Each scene shows the same named points in several views. A view is turned or mirrored, shifted and resized as a whole, has a little noise and may leave points out.
(in the rows, 100 means zero)

Scene 1
View 1
Q12: [113 115 84 103 99 105 97 113 92 131 113 82 99 90 124 91 86 108 91 111]
Q610: [106 113 99 111 113 89 110 108 91 121 104 81 93 83 119 95 100 91 95 110]
Q872: [97 112 102 111 123 85 113 105 93 118 98 75 90 86 122 98 106 88 92 114]
Q989: [119 115 105 119 116 83 115 110 84 126 106 87 90 72 113 90 97 90 94 106]
Q529: [119 107 100 100 94 104 102 118 97 100 115 102 101 81 104 97 98 96 117 106]
Q518: [102 104 100 89 95 110 99 115 109 83 111 100 104 94 105 107 108 91 124 112]
Q613: [69 106 81 77 103 118 91 105 116 93 101 74 105 120 132 111 110 100 104 123]
Q934: [120 105 87 86 77 122 87 122 104 98 123 106 111 92 106 98 91 108 121 108]
Q300: [99 107 111 102 112 92 111 110 101 89 103 93 96 86 106 105 115 81 116 112]
Q693: [136 102 130 109 98 90 119 121 95 71 115 123 97 59 75 101 114 75 143 100]
Q993: [106 111 104 109 113 90 111 109 95 109 104 87 92 81 112 99 105 88 104 110]
Q153: [134 110 101 107 92 102 103 120 91 112 119 104 100 73 101 91 90 99 114 103]
Q957: [122 105 105 95 90 106 101 119 100 88 117 109 103 80 96 100 103 93 127 106]
Q9: [105 111 99 103 107 98 105 111 98 107 106 87 97 87 115 99 103 93 104 111]
Q731: [122 112 84 98 87 112 93 119 94 124 119 93 104 88 118 90 84 111 101 108]
Q815: [97 105 111 99 111 94 111 110 105 81 103 95 96 87 105 109 118 79 121 113]
Q121: [106 106 109 99 105 98 108 113 102 86 108 98 97 84 103 105 112 84 123 109]
View 2
Q153: [74 84 77 103 98 96 104 121 91 112 80 98 106 102 109 107 68 105 109 90]
Q731: [85 81 102 117 118 80 103 110 75 102 94 96 105 92 118 118 75 96 116 94]
Q529: [84 88 80 98 100 93 100 112 101 110 91 97 102 97 97 109 83 109 108 93]
Q872: [124 135 88 118 88 93 118 109 87 82 87 85 108 116 82 131 84 113 95 118]
Q989: [99 117 80 119 86 97 119 123 77 92 73 90 113 118 100 125 65 109 98 110]
Q9: [105 107 90 108 100 90 107 106 94 97 93 91 103 103 91 119 87 109 105 104]
Q610: [109 117 90 117 94 91 115 112 82 89 86 89 108 112 94 127 78 109 101 110]
Q121: [99 103 75 90 92 99 101 108 118 108 94 94 99 100 78 107 96 118 102 98]
Q993: [107 114 83 108 91 95 111 112 94 95 87 90 105 109 89 120 84 114 101 108]
Q957: [80 83 75 89 98 97 96 111 113 118 93 98 100 93 92 101 90 112 107 88]
Q518: [97 91 88 89 108 92 94 99 120 111 106 95 94 89 84 106 106 114 107 93]
Q613: [131 107 120 107 127 72 96 75 108 89 129 88 91 84 79 125 125 108 112 109]
Q693: [69 89 40 70 70 121 99 128 133 132 73 101 102 107 77 88 80 126 96 82]
Q815: [110 113 76 89 90 99 103 103 122 105 97 91 98 103 70 110 104 121 98 102]
Q12: [97 97 106 124 115 78 109 109 70 90 94 92 107 100 113 127 75 98 112 106]
View 3
Q300: [118 101 88 99 85 109 98 104 76 91 98 121 126 96 99 102 88 116 100 123]
Q731: [97 96 124 74 106 104 107 90 115 109 110 92 76 88 121 96 109 110 91 106]
Q872: [97 101 95 95 83 90 111 94 78 108 94 127 92 88 111 87 67 123 111 134]
Q957: [121 101 106 88 102 120 85 105 97 90 116 101 123 98 94 107 115 107 86 103]
Q12: [92 96 119 79 99 96 115 88 107 114 102 103 70 85 125 89 92 113 101 117]
Q613: [124 79 82 90 80 109 151 80 101 82 62 100 109 108 149 115 97 114 97 123]
Q9: [107 98 101 90 91 103 106 95 89 100 100 113 101 91 111 97 88 115 101 121]
Q693: [127 115 100 98 101 126 47 122 75 86 134 118 151 95 57 104 110 108 85 102]
Q518: [126 93 96 91 93 119 105 99 95 82 96 102 128 103 110 112 110 110 89 109]
Q993: [104 102 100 93 90 100 99 99 83 104 103 121 103 90 103 93 83 119 104 126]
Q529: [113 101 109 86 101 114 91 102 97 97 113 102 109 94 100 100 106 110 90 108]
Q934: [116 94 117 78 107 119 103 96 114 93 108 87 102 96 117 109 124 103 83 96]
Q153: [105 106 122 81 108 109 80 104 101 107 125 103 96 87 94 93 106 109 91 104]
View 4
Q121: [102 75 74 104 101 105 109 117 94 90 91 104 117 123 103 99 115 96 107 113]
Q153: [113 76 99 118 131 110 122 118 115 94 93 84 86 97 82 116 113 88 85 108]
Q613: [97 109 79 96 121 110 103 118 89 109 143 152 132 96 123 43 114 85 113 122]
Q518: [113 74 75 107 117 102 98 118 101 89 123 123 121 119 123 91 109 98 114 102]
Q731: [113 93 108 118 150 113 123 118 118 106 121 107 87 73 87 90 114 79 83 112]
Q693: [113 41 71 114 90 99 107 118 103 71 60 67 105 147 96 149 111 108 104 98]
Q529: [111 75 90 113 123 108 115 118 108 93 101 100 99 105 97 105 113 92 94 109]
Q989: [88 101 93 102 112 117 135 116 93 106 67 85 93 90 64 89 123 78 80 136]
Q993: [91 97 84 101 106 113 124 117 90 101 82 101 109 102 85 82 120 85 93 128]
Q815: [95 80 67 97 93 104 107 117 86 90 89 110 128 128 106 88 115 98 112 118]
Q610: [88 106 89 100 113 117 130 117 91 107 83 102 104 90 75 75 122 78 87 134]
Q9: [97 96 85 102 114 112 119 118 94 102 97 109 109 99 91 81 119 85 96 124]
Q934: [122 77 98 120 142 106 108 119 121 94 132 113 96 93 107 102 108 91 97 97]
Q300: [94 85 71 98 95 107 112 117 86 94 85 107 122 123 99 88 117 94 106 121]
View 5
Q9: [101 103 101 109 104 78 99 99 92 112 107 105 98 100 107 101 88 88 116 104]
Q518: [106 121 107 103 116 97 96 97 94 108 97 95 86 112 112 105 105 107 107 110]
Q957: [115 131 112 116 112 98 103 90 103 115 105 95 90 104 103 95 106 98 97 110]
Q300: [97 114 102 107 93 76 87 102 97 110 99 96 87 107 111 98 85 106 105 117]
Q989: [100 99 100 125 86 61 100 97 100 121 118 110 107 83 97 91 72 71 111 102]
Q693: [116 157 117 132 81 94 93 88 124 122 106 88 81 99 96 76 98 109 67 127]
Q934: [119 119 111 111 134 106 112 87 93 114 107 100 98 104 102 106 116 85 111 97]
Q610: [96 94 98 113 95 66 99 99 91 116 112 109 104 92 104 99 76 79 119 99]
Q815: [97 118 103 104 93 81 85 102 98 109 95 95 83 109 113 98 88 112 103 119]
Q872: [90 88 95 107 89 59 92 105 90 112 107 109 101 95 108 101 68 85 122 105]
Q121: [103 122 106 109 99 84 91 98 99 112 100 95 86 107 109 96 93 105 101 115]
Q153: [116 121 110 127 109 90 111 86 104 122 118 104 104 90 93 93 100 76 99 101]
Q12: [105 88 99 112 121 78 112 93 84 116 117 113 111 90 102 107 91 66 128 89]
Q613: [93 87 96 77 132 88 93 107 70 96 88 100 89 121 126 125 100 110 142 101]
Q993: [98 103 101 113 94 71 94 99 96 114 108 104 97 97 105 97 79 89 112 107]

Which points are out of place in each view (at most two, in the order of its rows)? Write - if all are in place.
view 1 => Q934
view 2 => Q872
view 3 => -
view 4 => Q613, Q518
view 5 => -

Scene 2
View 1
Q391: [99 99 103 78 94 94 108 102 74 87 99 108 104 93 88 111 116 106 113 110]
Q675: [97 102 105 85 96 86 107 90 87 80 107 100 111 93 94 109 111 94 111 106]
Q123: [99 96 100 77 90 98 107 102 74 90 104 107 103 89 87 117 115 102 115 113]
Q605: [105 114 101 86 93 99 117 106 83 95 85 101 102 97 92 107 105 108 94 108]
Q129: [101 97 95 78 86 106 108 108 76 99 102 106 99 89 86 121 110 102 109 117]
Q763: [101 104 97 86 88 101 111 101 89 96 102 97 103 90 92 119 101 93 100 112]
Q661: [105 121 100 98 92 93 118 93 105 93 95 87 109 97 101 109 90 88 84 104]
Q508: [102 104 100 76 92 102 113 112 68 95 85 110 98 95 84 109 115 117 107 113]
Q932: [102 113 102 90 92 92 114 95 94 90 96 95 108 96 96 108 100 95 94 106]
Q490: [99 107 105 86 97 88 110 91 86 82 101 100 110 96 94 106 109 98 106 105]
Q967: [109 128 99 94 92 100 124 107 93 102 75 93 102 101 97 103 93 108 78 104]
Q988: [103 122 106 93 98 86 118 95 93 85 86 95 111 101 97 98 102 102 90 100]
Q132: [96 93 100 78 90 96 103 96 79 87 112 105 105 87 89 120 114 94 117 114]
Q930: [103 108 94 87 86 105 114 104 91 103 97 96 101 92 93 119 98 95 94 112]
Q104: [98 106 101 95 92 87 107 81 107 83 117 87 115 91 102 116 95 74 99 106]
Q162: [103 116 105 87 97 90 116 100 84 86 87 101 107 99 94 101 107 108 97 103]
Q414: [98 90 95 73 86 107 105 109 70 99 104 110 98 87 83 124 116 103 116 119]
Q444: [97 92 101 72 92 98 104 104 66 86 102 113 102 90 84 114 122 108 122 114]
View 2
Q129: [105 88 116 126 113 109 88 97 99 110 87 81 106 112 118 115 78 99 117 101]
Q675: [98 100 105 110 99 76 79 94 86 110 113 92 97 102 90 108 71 107 107 70]
Q104: [119 101 100 102 99 59 87 99 95 97 123 82 118 78 86 80 51 95 97 45]
Q391: [96 92 110 111 109 96 75 96 90 121 98 86 91 113 103 123 87 110 120 95]
Q162: [115 85 103 72 120 82 69 107 98 131 102 70 96 92 103 110 89 115 124 85]
Q508: [103 81 112 102 121 111 74 101 99 130 83 77 92 114 117 128 99 113 131 113]
Q414: [98 91 118 137 107 112 89 95 96 107 87 88 104 119 116 120 78 98 116 102]
Q967: [144 69 104 55 138 89 77 114 120 131 92 49 115 75 121 93 88 108 127 89]
Q661: [139 83 100 73 119 69 83 108 109 113 108 60 121 70 102 80 66 99 110 62]
Q132: [94 100 112 131 100 92 84 92 88 105 103 94 101 111 101 114 72 101 111 84]
Q444: [84 96 113 128 105 106 75 93 85 118 94 95 84 124 105 131 89 111 121 102]
Q763: [118 87 110 110 112 93 89 100 103 107 96 76 115 96 111 100 70 97 112 83]
Q490: [104 94 103 93 107 75 72 100 91 121 110 85 95 97 92 107 79 111 114 74]
Q988: [124 83 98 59 121 71 67 107 102 132 109 66 100 81 98 99 84 115 120 73]
View 3
Q661: [115 88 67 75 125 104 111 94 96 137 123 84 73 135 138 70 97 93 104 96]
Q967: [131 118 72 71 122 126 109 105 92 160 102 90 77 93 146 65 104 99 101 102]
Q932: [107 83 81 71 120 102 115 97 91 128 110 94 79 112 120 89 104 91 108 101]
Q132: [91 62 110 63 98 88 107 95 96 85 102 104 89 99 93 125 123 92 115 112]
Q490: [97 66 91 72 128 92 130 96 83 124 106 107 82 104 102 108 97 83 113 103]
Q104: [91 54 76 79 123 82 115 85 97 105 134 87 74 158 117 93 99 86 113 95]
Q675: [89 58 97 71 116 85 120 93 89 102 108 104 83 111 96 116 108 85 115 105]
Q988: [113 88 76 74 135 107 130 99 82 154 104 102 77 100 124 84 91 86 108 100]
Q391: [99 76 108 64 106 99 115 100 88 108 88 110 90 76 96 120 119 90 112 112]
Q123: [99 73 111 62 97 96 107 98 93 96 93 106 91 82 97 122 125 94 112 113]
Q605: [118 99 91 64 112 114 110 103 90 135 93 100 84 80 123 93 113 96 106 108]
Q414: [101 81 119 55 80 103 90 100 100 82 87 101 94 72 100 126 140 102 112 119]
Q129: [105 85 109 58 88 106 92 101 100 95 94 97 91 81 108 114 134 101 110 116]
Q444: [95 70 121 58 96 96 113 101 89 95 82 115 95 62 85 136 127 93 115 117]
Q930: [115 94 89 64 98 109 91 96 104 111 109 84 82 107 130 88 123 103 107 108]
Q162: [112 90 87 69 126 107 125 101 85 143 95 106 82 84 115 94 101 88 108 104]
Q508: [113 98 110 58 100 115 108 107 88 123 75 109 92 49 106 113 125 96 108 117]
View 4
Q162: [103 83 86 92 116 98 91 89 103 94 100 93 91 106 130 82 107 80 100 98]
Q391: [98 90 91 98 100 92 85 105 116 105 113 103 91 106 126 95 97 79 85 97]
Q967: [105 75 87 83 127 96 113 82 95 100 81 88 82 93 126 80 117 86 118 107]
Q763: [100 90 95 91 108 96 98 93 107 121 102 92 95 92 118 103 100 92 93 102]
Q988: [106 83 84 90 125 104 91 79 95 93 97 84 96 104 132 81 110 84 105 98]
Q675: [102 96 91 97 106 104 77 90 108 113 118 89 107 104 124 102 94 89 81 95]
Q490: [103 91 88 95 111 103 81 88 105 103 111 89 101 106 128 94 100 85 89 96]
Q104: [108 100 93 92 118 116 82 70 94 124 109 72 121 93 118 108 98 104 88 97]
Q605: [99 81 89 90 112 93 101 95 107 103 95 98 84 100 126 87 108 82 102 103]
Q508: [95 82 90 95 100 83 98 112 119 99 104 112 74 106 127 88 102 73 94 101]
Q932: [104 87 89 90 118 103 93 83 99 108 100 85 99 97 124 93 105 90 99 100]
Q444: [94 92 93 101 90 87 82 115 124 107 120 111 88 110 126 99 92 75 77 96]
Q123: [97 93 93 97 97 92 87 106 118 114 114 104 91 103 123 102 95 83 82 99]
Q930: [100 88 95 88 111 94 106 93 105 122 95 93 90 88 117 102 104 93 100 105]
Q414: [94 93 98 97 90 84 96 117 124 122 111 112 83 98 117 108 93 83 81 102]
Q132: [98 97 96 99 96 96 83 102 117 120 118 99 100 101 120 108 92 88 77 97]
View 5
Q508: [84 88 93 93 95 88 105 95 79 124 126 85 99 104 99 97 104 94 108 95]
Q675: [123 91 102 98 101 92 93 91 86 123 118 86 141 59 107 147 108 111 105 109]
Q129: [87 99 95 113 108 81 101 91 97 122 125 90 124 89 114 122 93 94 113 85]
Q444: [89 86 84 103 98 76 109 95 69 133 131 90 107 64 109 123 103 92 121 96]
Q605: [102 94 108 89 98 102 93 93 98 114 114 82 122 117 95 107 106 107 94 101]
Q490: [123 89 106 88 96 100 92 94 85 121 115 84 134 75 100 136 112 113 100 113]
Q930: [102 106 110 108 109 97 89 88 115 111 112 86 144 112 109 124 95 106 96 89]
Q391: [100 88 94 96 98 87 103 94 78 127 125 87 114 77 103 123 107 101 111 101]
Q104: [144 101 119 101 109 106 77 87 113 111 105 83 177 68 110 167 104 127 91 110]
Q763: [106 102 106 107 108 93 90 89 109 115 116 86 142 95 109 132 97 107 101 91]
Q123: [95 93 91 105 103 82 103 91 84 127 125 88 121 73 109 129 100 98 114 94]
Q967: [113 98 123 82 97 119 82 90 113 104 103 78 133 150 87 96 108 116 76 104]
Q661: [135 103 126 90 104 117 76 86 120 103 101 80 162 116 98 133 107 126 79 108]
Q162: [117 88 109 78 93 107 91 95 87 116 113 80 123 105 90 113 114 113 91 113]
Q932: [124 96 113 90 101 107 85 90 103 113 109 82 143 100 97 130 107 117 90 107]
View 6
Q932: [85 84 98 92 104 87 88 73 86 113 97 79 113 113 109 105 105 108 105 89]
Q661: [85 81 90 85 110 81 88 89 74 126 84 67 109 116 106 104 103 112 110 103]
Q763: [96 96 92 96 99 99 83 83 88 111 104 84 123 101 105 95 107 104 100 89]
Q162: [84 78 103 92 104 83 90 61 93 105 99 83 111 121 114 109 105 111 105 79]
Q129: [104 101 95 101 96 107 81 74 100 97 115 94 133 98 107 92 113 102 94 76]
Q132: [87 111 103 109 90 108 83 74 95 104 122 95 118 90 109 93 100 92 96 82]
Q988: [77 74 102 89 108 78 93 65 86 112 92 76 103 124 113 112 101 114 110 86]
Q967: [99 64 87 78 116 75 89 72 86 110 80 73 123 132 108 109 117 126 107 84]
Q414: [107 107 97 106 91 114 79 71 105 91 122 100 137 92 108 89 114 98 90 72]
Q123: [93 103 103 107 93 106 83 67 101 98 120 96 122 97 110 95 106 98 95 76]
Q444: [93 105 107 111 90 108 85 56 108 87 128 103 122 96 113 97 106 96 92 66]
Q391: [89 97 105 105 94 101 86 60 102 96 117 96 118 103 113 99 104 100 97 72]
Q930: [105 93 85 91 104 98 81 90 87 114 97 81 130 104 102 92 114 109 101 92]
Q605: [96 79 95 91 106 89 87 65 96 102 99 85 123 118 110 104 113 114 101 77]
Q508: [102 85 100 98 100 97 85 53 109 87 113 97 130 113 113 103 116 109 95 62]

Which points are out of place in each view (at most two, in the order of its rows)? Write - if all are in place.
view 1 => Q675
view 2 => Q414
view 3 => Q490
view 4 => -
view 5 => -
view 6 => Q932, Q930

Scene 3
View 1
Q746: [102 109 106 111 103 91 99 87 94 103 86 99 122 96 107 90 104 99 108 97]
Q776: [114 89 100 105 94 94 100 105 97 97 110 109 98 100 102 92 106 97 90 103]
Q86: [119 86 83 114 94 96 106 101 87 91 100 96 107 88 102 99 105 97 108 96]
Q464: [90 91 107 120 117 107 91 89 92 89 85 71 107 101 101 94 91 73 110 102]
Q766: [121 80 86 110 93 98 105 107 90 90 108 100 96 93 100 99 104 94 98 100]
Q10: [107 99 104 109 99 93 99 95 96 99 98 104 109 99 104 91 104 97 99 100]
Q561: [114 82 90 113 99 100 101 103 91 89 105 92 98 95 100 97 100 89 100 100]
Q596: [114 90 89 113 98 97 103 99 89 93 98 96 108 92 103 97 103 96 106 98]
Q972: [99 88 124 102 102 101 90 105 109 96 115 105 84 116 98 86 99 81 76 112]
Q433: [95 106 121 108 106 95 93 91 102 103 94 101 109 108 105 86 101 91 95 104]
Q28: [117 89 101 103 91 93 101 107 99 97 113 113 96 101 101 92 108 98 87 103]
Q862: [106 86 94 116 105 102 99 97 90 89 95 84 104 95 101 97 98 86 108 99]
Q804: [101 116 130 98 97 86 94 94 110 113 104 126 111 113 107 80 110 104 82 106]
Q85: [115 92 91 112 97 94 104 98 89 95 97 99 111 91 103 96 105 98 107 97]
Q133: [106 78 93 116 105 106 98 102 91 85 100 81 94 97 98 99 95 79 103 102]
Q915: [102 104 117 104 100 92 95 95 103 104 101 110 107 106 104 86 105 96 91 104]
Q454: [108 97 98 112 100 95 101 94 92 98 94 98 113 95 105 94 103 96 106 98]
Q519: [109 89 106 107 97 98 98 104 99 95 109 104 95 104 100 91 102 90 89 104]
Q138: [108 81 108 106 98 101 95 108 102 92 114 102 85 107 98 91 101 84 84 108]
Q313: [102 99 105 112 104 96 97 92 95 98 93 95 111 99 104 91 100 92 104 100]
View 2
Q862: [104 89 94 109 101 89 110 117 110 86 111 99 109 106 96 80 87 103 80 109]
Q519: [110 104 93 117 101 90 99 115 97 104 91 99 118 92 108 110 102 108 89 114]
Q561: [98 100 96 107 100 81 108 118 108 96 100 95 119 105 101 88 97 102 80 109]
Q464: [118 73 93 128 97 101 115 116 105 70 133 107 89 108 99 78 84 112 83 109]
Q454: [111 95 87 101 111 98 100 121 109 91 98 101 112 92 92 86 80 97 92 116]
Q313: [118 90 87 110 109 103 101 120 106 88 104 104 105 90 95 90 82 102 94 117]
Q766: [93 106 97 100 103 76 105 118 109 103 91 92 128 102 101 89 98 101 79 110]
Q133: [99 91 100 117 94 82 114 115 107 87 114 97 111 113 104 83 99 109 74 105]
Q10: [116 98 86 107 110 99 96 121 104 96 93 101 113 86 96 98 84 100 96 118]
Q596: [104 96 90 100 108 91 103 120 111 93 99 98 116 98 93 83 85 98 86 113]
Q915: [126 99 85 116 111 107 90 119 96 100 89 104 109 78 101 114 88 104 102 121]
Q746: [124 90 80 102 116 111 96 124 108 87 100 106 103 83 87 87 68 95 101 120]
Q138: [107 104 99 126 94 84 101 113 93 106 95 97 118 97 116 117 112 115 85 110]
Q776: [106 108 91 107 106 87 97 117 101 107 84 96 123 90 104 107 98 102 91 114]
Q804: [139 105 78 119 118 117 77 121 88 108 75 108 110 60 103 132 87 104 117 127]
Q85: [107 98 87 97 112 94 101 122 112 94 95 99 116 93 92 84 81 95 90 116]
Q433: [131 90 84 123 109 112 95 118 95 90 101 108 100 81 100 108 84 107 103 120]
Q86: [95 102 92 91 109 83 106 122 116 96 94 95 124 101 92 76 85 94 82 111]
Q28: [104 112 92 107 106 86 95 118 99 112 79 96 128 88 106 110 101 103 92 115]
Q972: [121 102 97 141 93 94 96 111 84 105 96 102 109 89 121 131 114 121 94 113]
View 3
Q433: [130 95 105 111 98 92 88 99 106 110 68 105 101 102 103 106 91 90 91 84]
Q454: [114 97 110 106 96 89 109 91 113 94 75 123 86 98 95 106 101 103 101 107]
Q138: [105 107 73 100 102 108 89 116 111 113 81 97 90 106 80 122 90 122 93 99]
Q85: [106 99 105 103 96 89 111 88 115 91 79 128 80 97 92 107 103 111 106 114]
Q746: [126 91 121 111 96 82 103 84 110 95 69 124 91 97 106 99 100 88 99 97]
Q596: [109 99 106 105 98 95 114 94 114 94 75 122 83 97 88 108 103 110 102 114]
Q972: [116 106 70 103 104 108 74 120 106 123 77 85 101 110 86 122 83 111 87 83]
Q464: [136 98 125 117 105 115 130 114 109 104 53 102 100 93 74 107 104 94 78 109]
Q804: [122 93 88 104 93 75 52 87 104 113 83 108 99 110 124 106 82 90 100 63]
Q915: [119 97 95 105 97 87 79 96 108 108 77 109 95 104 105 108 90 98 97 84]
Q561: [103 104 94 102 100 103 115 104 115 98 77 115 83 98 77 115 100 121 100 118]
Q133: [108 106 96 105 104 115 126 115 116 101 70 107 85 98 66 118 102 122 92 123]
Q10: [115 97 101 105 96 88 96 93 111 100 76 118 89 100 99 107 96 103 102 99]
Q313: [121 96 112 109 98 93 106 95 110 99 70 116 92 98 94 106 99 97 96 100]
Q766: [94 105 86 98 97 98 111 99 117 95 84 120 77 101 81 116 100 127 106 120]
Q776: [101 103 81 98 96 92 90 98 113 102 85 114 83 104 92 114 93 118 105 102]
Q862: [114 100 109 108 101 104 124 103 113 97 67 115 86 96 78 110 104 109 94 117]
Q28: [98 104 75 96 96 91 85 97 114 102 89 114 82 106 93 116 92 120 106 101]
Q519: [107 103 82 101 99 99 90 105 112 108 81 106 90 104 88 116 92 115 98 99]
View 4
Q86: [120 129 121 113 114 77 108 98 114 108 106 122 88 111 98 86 99 89 89 100]
Q862: [99 108 120 113 94 86 116 84 98 100 96 107 83 94 101 91 92 105 86 102]
Q464: [73 89 120 113 77 92 134 67 87 90 79 93 80 65 106 101 81 123 87 106]
Q915: [77 109 106 100 129 122 124 117 114 90 105 81 106 112 84 104 94 116 132 116]
Q519: [93 103 113 108 107 120 103 106 99 98 112 88 94 133 89 97 103 112 113 107]
Q766: [118 118 121 115 105 94 96 101 104 108 115 112 87 134 94 86 106 95 91 97]
Q561: [109 110 120 115 97 96 102 94 99 104 107 108 85 120 95 89 101 101 90 99]
Q776: [97 114 111 106 120 115 106 113 109 99 113 92 98 131 87 96 102 107 115 107]
Q313: [86 112 114 105 113 96 130 98 111 93 94 97 96 90 93 98 90 111 109 111]
Q454: [97 122 115 106 120 88 124 101 117 99 99 107 95 96 94 93 92 101 106 109]
Q133: [101 97 123 117 78 95 104 76 85 101 98 103 78 108 102 90 96 110 80 97]
Q972: [72 78 109 108 95 151 101 106 85 89 112 63 96 143 85 107 102 131 123 110]
Q804: [65 112 99 90 153 139 131 137 126 86 109 66 119 120 73 112 96 121 159 127]
Q138: [92 91 113 112 94 131 93 102 88 98 115 82 90 145 88 98 106 117 108 102]
Q10: [91 116 111 104 124 103 123 108 115 95 103 96 100 105 90 97 95 108 116 111]
Q85: [108 127 118 109 118 83 116 102 116 103 103 114 94 104 94 89 96 95 99 104]
View 5
Q433: [83 96 106 100 117 100 107 123 82 107 77 125 91 117 83 109 82 92 88 81]
Q86: [72 77 69 91 120 103 64 84 118 105 115 94 64 88 123 103 125 101 86 99]
Q85: [75 81 75 95 122 100 77 92 112 101 107 103 71 92 113 111 116 101 86 93]
Q776: [87 74 104 80 101 104 69 93 105 115 83 104 85 99 100 115 124 85 107 94]
Q804: [95 88 130 94 107 87 117 120 85 98 50 137 105 105 64 155 100 86 122 66]
Q138: [91 73 119 70 89 116 59 101 93 135 75 101 91 119 95 87 113 72 104 104]
Q561: [78 77 85 83 108 112 60 93 107 119 106 94 73 104 116 86 116 90 87 105]
Q133: [74 83 84 84 109 118 57 101 98 129 110 92 71 117 118 61 101 89 71 111]
Q862: [72 87 78 92 119 110 72 102 100 115 112 99 69 108 116 78 98 97 71 103]
Q454: [75 86 80 99 124 98 87 101 104 102 102 110 72 98 108 110 104 102 84 90]
Q10: [80 85 93 95 117 98 90 104 99 104 91 114 81 101 98 115 105 96 93 87]
Q915: [88 87 110 93 111 97 98 112 91 107 73 123 92 108 83 123 100 89 103 81]
Q28: [88 71 108 77 98 104 67 91 106 116 79 104 86 97 98 119 131 83 114 93]
Q313: [77 91 86 99 123 101 94 111 95 105 98 114 77 107 102 101 93 100 80 89]
Q746: [73 96 80 110 133 91 109 113 97 91 100 122 76 99 100 120 90 109 79 80]
Q766: [80 70 85 78 106 109 52 81 116 117 103 92 72 96 117 98 130 88 96 104]
Q596: [75 83 77 94 120 102 76 96 107 106 107 102 70 98 113 101 111 100 82 96]
View 6
Q86: [91 131 106 108 75 104 131 93 119 121 96 94 153 113 83 111 98 88 75 81]
Q915: [100 87 75 137 117 126 128 97 111 137 130 107 124 107 62 111 95 97 102 143]
Q28: [89 124 108 122 104 128 130 96 105 141 135 106 144 126 68 100 86 91 94 129]
Q766: [89 140 122 102 91 117 124 93 110 131 108 98 148 122 77 100 89 82 79 100]
Q804: [101 65 54 162 124 133 138 101 110 144 154 113 121 106 56 114 96 109 116 165]
Q972: [99 102 110 110 149 142 98 90 96 149 124 108 98 115 55 96 85 70 100 165]
Q10: [98 98 81 125 99 116 128 95 117 128 111 101 130 104 71 115 98 93 91 116]
Q862: [100 113 102 94 97 107 110 87 117 117 76 89 124 99 75 112 101 73 73 93]
Q519: [94 115 107 113 115 127 116 93 105 137 119 104 125 116 67 101 89 81 90 132]
Q746: [103 76 56 130 91 104 132 93 126 118 95 96 127 88 72 125 110 99 90 102]
Q133: [97 126 120 82 105 113 100 85 111 123 74 91 116 105 74 105 95 62 71 99]
Q776: [92 121 107 120 103 124 127 96 107 138 126 104 139 120 70 102 89 89 91 125]
Q464: [111 86 86 86 116 106 90 81 119 112 50 86 88 79 69 119 109 59 75 99]
Q433: [105 71 65 127 120 120 117 91 115 128 106 101 105 93 63 117 104 88 97 135]
Q138: [93 124 123 101 127 134 104 91 99 143 119 105 116 122 63 95 84 70 90 140]
Q596: [95 113 94 110 89 108 125 93 118 120 93 94 136 104 77 113 100 86 79 95]
Q313: [101 90 77 116 102 110 120 90 119 122 93 95 120 94 71 117 104 86 87 108]

Which points are out of place in each view (at most two, in the order of its rows)? Write - if all are in place.
view 1 => Q596
view 2 => Q85
view 3 => Q133
view 4 => Q776
view 5 => -
view 6 => Q915
